Each row is a point on a tangle of strands that fork and nearly touch. The rows are in no order.
(in the rows, 128 means zero)
Points whose rows are less than 125 apart are linked; no others are. Some points are linked to none.
Q456: [140 110 130 133 124 140 139 136 129 116  98 107 166  84 144 105 159 142
  97 123  95 145 158 137 136]
Q862: [164 133 135 115  94 133 138 164  63 160  99 130 109 131 166 179 104 152
 142 105 151 149 126  73 139]
Q638: [111 131  88 125 103  89 133 206 158 112 125 121 137 119  84  45 135 165
 117 183 135 135 134 205 129]
Q288: [187 175 160 158 105 133 105  63  77 161 144  83 184 129 163 112 153 124
 127  95 156 138 146 122 150]
Q790: [ 91 140 144 128 148 161 151 104 146 122 158 141 132 111 132 142 149 116
 143  99 101 108 110 148  65]
Q898: [104 109 118  95 128 128 145 190 145 102 111 146 109 117 123 150 118 145
 135 131 122 122 110 134  98]
Q912: [130 107 116 128 139 157 128 139  76 142 152 111  92 170 152 178 118 122
 157  90 165 103 116 132 113]
Q908: [167 124 173 111  88 133 109  81 151 126  87 116 186  70 164  96 157 126
 108 132 105 122 153  99 131]
Q746: [123 187 181 145 145 133 131 129 100 143  73 188 145 137 122 139  62 167
 117 107 121 145  98  84 137]
Q257: [113 119 136 172 198 174 127 100  74 111 110 129  89 121 140 190  98 140
 105 125 100 172 127 116 149]
Q390: [118 111  78 144 134 104 170 158 119 165 192 129 100 187  97 125 103 112
 147 127 167 108 126 184 166]
Q469: [ 94 184 135 111 114 103 108  71 186 132 173 144 141 155  89 114 128  97
 151 135 114 124 119 131  97]
Q105: [106 116 136 130 156 127 154 134 172 149  98 185 106  72  89 122  99 146
 140 151  55 158 135  80 129]
Q178: [102 186 133 101  98  91  88 117 135 109 142 127 149 171 105 130 118 102
 143 128 140 134 103 127 106]
Q950: [104 165  89 148 133 144 119 148 154 106 138 105 128 141  90 143 137 160
 112  91 137 145 163 151 122]
Q592: [157  93 123 136 118 129 133 148 129 117  79 103 161 111 149  92 150 167
  78 126 136 110 180 148 171]
Q255: [127  96  83  80  98  58 117 158 190  93 179 109  85 155 107  83 153  94
 135 191 161 115 125 154 137]
Q344: [136 123 130  85  58 120 135 193 134 109  78 116 152 115 180 111 154 171
 124 114 143  94 138 131  93]
Q994: [163 114 161 123 134 154 140 143  71 131  78 146  98 145 190 174 108 188
 109 101 166  99 127  83 130]
Q143: [172  99 163 109 108 137  83  72 124  94 105  85 171 109 184 116 167 114
 107 107 149  98 150 110 131]
Q942: [149  79 108 154 166 116 169 116 109 182 159 146  94 174  96 134 104 122
 122 147 153  93 150 145 188]
Q291: [107 168 145 127 124 108 109 149 120  87  91 129 197 125 117  81 122 114
  98 144 109 158  98 147 140]
Q618: [161  58 145 104 142 129  81 101 101  84 120  87 131 135 174 135 154 103
 118 112 169  96 133 113 133]
Q200: [101  90  74 145 165 173 142 122 102 137 183 131  39 154 143 175  93  78
 147 125 116 166  93 126 151]
Q483: [113 112 154 150 180 166 111 143 103  47  57 145 136 139 168 153 125 146
  77 112 168  90  95 143 114]
Q906: [160 104 146 115 133 149  82 109  65 118 147  77 112 158 185 158 144 110
 158  88 180  98 114 114 103]
Q694: [106 176 154  88 100 118  91 139 115  92 115 138 140 169 142 161 109 115
 149 109 161 107  79 111  82]
Q149: [106 118 140 172 214 174 112 116  90  62  88 132 105 136 145 179 115 143
  82 112 138 136 111 140 131]
Q281: [134 156  80 112  54  64 132 177 141 171 131 117 145 114  98  89 151 127
 161 168 106 167 151 121 121]
Q750: [149 134 166 136 141 173 117 102 115  99  65 130 133 100 184 159 120 186
  80  90 141 126 145  93 128]
Q136: [131  54 100 141 182 111 154 154  92  99 141 112  94 134 138 141 115 104
 107 154 147 149 124 169 185]
Q890: [142 138 151 144 143 160 103  97 160 107  72 128 129  96 118 151 117 187
  83 111 115 141 178  89 151]
Q93: [129 146  80 127  82  81 147 184 136 148 140 101 158 124  95  62 164 146
 130 158 117 152 161 176 130]
Q685: [ 90 137 117 157 174 193 125  81  95 144 185 132  79 144 135 160  96  73
 155 120  99 166  70 140 122]
Q439: [ 93 104 114 118 150 139 161 126 125 113 185 123 116 128 142 133 153  80
 141 127 108 128 100 157  93]
Q562: [132 102 113  85  80 115 127 170 145 102 123 105 126 146 159 137 166 152
 142 108 169  67 148 153  78]
Q769: [130  88 118  94 110 106 161 176 134 139 125 147 115 106 123 132 127 111
 149 158 103 135 118 112 124]
Q396: [131 123  94 135 114 160 144 150  82 175 143 115  77 145 141 197 108 144
 158  84 140 136 142 109 127]
Q965: [129  78  94 115 144 117 134  92 152 134 213 132  69 144 134 120 142  36
 140 165 126 127 100 102 156]
Q303: [105 103 107 122 164 111 114 174 155  57 113 128 128 152 100 108 117 126
  91 153 163 115 107 180 149]
Q548: [138 173 116 107  64 103  98 139 184 142 108 111 153 138  93  97 148 184
 126 126 139 107 180 120 109]
Q408: [126 176 159 135 122 133  79  10 166 146 197 121 139 148 108 138 129  85
 165 126 138 114 124 132 113]
Q894: [109 147 175 168 179 188 133  76 102 129 123 143 121  80 141 175 103 129
 130 111  82 176 111 121 119]
Q976: [164 113 111 135 126 138 101  81 158 139 140  89 130 119 108 147 157 134
 118 102 145 114 197 105 147]
Q384: [117 154 159 121 120 111 124  87 133 124 141 129 175  82 130 109 141  71
 145 151  74 180 105 121 117]
Q449: [163 127 134 143 118 101 163 141 106 202  89 167 132 120 106 135  97 150
 131 142 109 142 151  72 173]
Q911: [ 90 156 129 106  97 108 116 135 184 104 113 126 167  97 118  53 171 146
 124 154  82 119 138 163  61]
Q601: [171 158 213 122 128 162  91  66  99 144 111 139 138 138 168 141 109 153
 137 104 165  91 101  84 118]
Q425: [169  89 108 117 129  88  96 105 112 146 142 116 127 136 107 140 127  50
 131 177 141 143 116  76 189]
Q678: [117 169 109 154 132 149 146 159 141 148 115 138 116 142  95 161 112 194
 120  81 134 124 167 130 122]
Q677: [118 132 164 131 159 125 134 120  87 114 121 142 173 119 130 104 118  76
 115 144  94 160  78 136 137]
Q162: [160  44 112 161 182 118 136 129  80 108 117  99  93 148 142 156 118 147
  99 133 163 118 161 155 188]
Q918: [167 160 172 168 131 163 129  73  63 167 144  96 161  93 171 138 142 119
 137 106 112 172 127 124 140]
Q410: [158 143 152  90  61 110 147 160  86 148 104 129 153 128 183 135 136 145
 146 103 145 119 116  90 103]
Q249: [134 167 207 169 160 175 132  61  80 162 147 142 159  96 156 128 114 113
 151 118  92 152  85 141 114]
Q935: [140  71 106 115 138 113 150 174  85 128 122 125  95 121 136 165 108 105
 133 156 127 164 121 120 169]
Q742: [103 166 152 132 120 140 108 112 200 105  87 141 185 100 101  60 149 164
 101 131  99 103 146 152  93]
Q501: [144 129 160 152 166 142 129 109  88 128 117 131 156 165 133 116 128 141
  96 105 155  88 129 151 145]
Q709: [140 164 121 105  61 127 107 173 160 120  73 110 151 112 139 109 144 192
 116 108 136 121 168 113 110]
Q472: [100 175 132 153 161 149 111 111 182  93 117 137 162 141  81 106 132 153
  86 105 137 106 142 161 115]
Q115: [102 128 136  90 130 142 104 163 136  79 102 146 106 143 131 181 106 133
 137 111 152 110  93 106  93]
Q985: [111 140 123  89  79  92 100 114 198 117 124 127 142  88 108  60 172 120
 143 186  81 138 142 121  78]
Q620: [112 129  68 130 110 121 156 135 177 153 190 117  87 107 102 120 152  99
 148 146  92 167 147 118 128]
Q323: [ 81 141 115 120 137  88 145 188 172 129 124 185 127 108  73  51 106 139
 148 173  83 148 100 139 116]
Q806: [123 110 110 114 103  97 174 163 113 181 170 147 118 177 112 130 115 114
 169 128 153  84 112 153 125]
Q844: [ 99 107  98 137 159 129 138 190 166  80 102 130 121 105  97  81 132 162
  88 166 121 134 129 191 133]
Q175: [158 146 114 133 102 121 124  93 175 173 147 113 144 138  81 122 150 157
 127 108 140  94 194 113 136]
Q402: [139 118 141 161 147 157 173  79 128 189 155 134 137  88 122 136 146 124
 133 114  82 132 166 121 129]
Q818: [ 93 192 143 149 136 145 144 156 117 145 104 172 133 137 111 157  87 165
 138  87 120 132 106 115  98]
Q532: [131  99  75 101 105  64 121 116 171 118 203 105  89 148 128 101 166  41
 142 185 139 137 115 115 150]
Q719: [157 156 104 124  70  90 137 176 121 181  97 135 143 114 100 126 113 148
 144 139 115 165 153  80 154]
Q680: [110  94  57 144 139 143 135 110 138 139 219 121  40 169 133 144 111  56
 141 128 136 154 101 125 170]
Q274: [132 112 118 108 113 110 124  98 119 124 165  97 144 107 148 128 167  61
 144 149 101 159 121 123 118]
Q839: [117 149 151 148 153 179 113  70 128 120 162 110 135 125 136 157 147 129
 138  81 132 107 132 147  89]
Q759: [116 127 130 171 159 149 150 179 107  67  41 146 141 146 164 138 123 180
  65 114 178  92 112 170 135]
Q809: [146  99 118 140 131 125 125 180 121  85  60 110 136 144 156 116 121 188
  71 115 184  96 158 166 170]
Q641: [154 146 172 158 155 172  82  20 120 147 182 104 134 130 134 143 138 103
 154 112 139 116 123 136 124]
Q865: [167  91 133 171 164 142 169  82  90 197 154 130 129 134 120 128 142 119
 122 132 113 111 164 129 167]
Q749: [123  95 100  77  76  75 166 174 141 162 163 141 105 142 128 125 138  94
 180 164 123 108 112 129 103]
Q854: [117  81  92  87 130  82 110 181 179  64 145 108  91 153 105 111 125 124
 126 164 191  91 117 177 136]
Q87: [137 161 155 116  86 134 111  81 117 193 153 151 124 136 126 160 103 100
 188 119 122 118 105  83 108]
Q937: [ 83 113 116 125 166 123 179 162 187 146 134 196  86 102  82  97  99 139
 143 154  68 136 114 119 119]
Q248: [ 78 171 114 119 122  90 126 176 149  98 122 144 157 122  88  76 120 113
 129 161  90 177  91 147 112]
Q156: [132 142 166 139 140 128 149 113 118 175  93 181 135  92 113 140  83 135
 144 126  77 159 122  72 141]

A fork is a point with three links, a tip a point with one. Leave the first point through the second and follow the links. Name the first fork or tip that comes.
Q532; Q255 | Q156
Q456; Q592 | Q288
Q303; Q854 | Q685
Q809; Q592 | Q862
Q746; Q818 | Q985
Q105; Q937 | Q769

Follow the links from the first point to the second, and from the first to the third. Name the last point that the two ways share.
Q844; Q274; Q818 | Q156
Q274; Q93; Q985 | Q156
Q175; Q890; Q143 | Q862
Q759; Q750; Q175 | Q862
Q162; Q402; Q677 | Q769
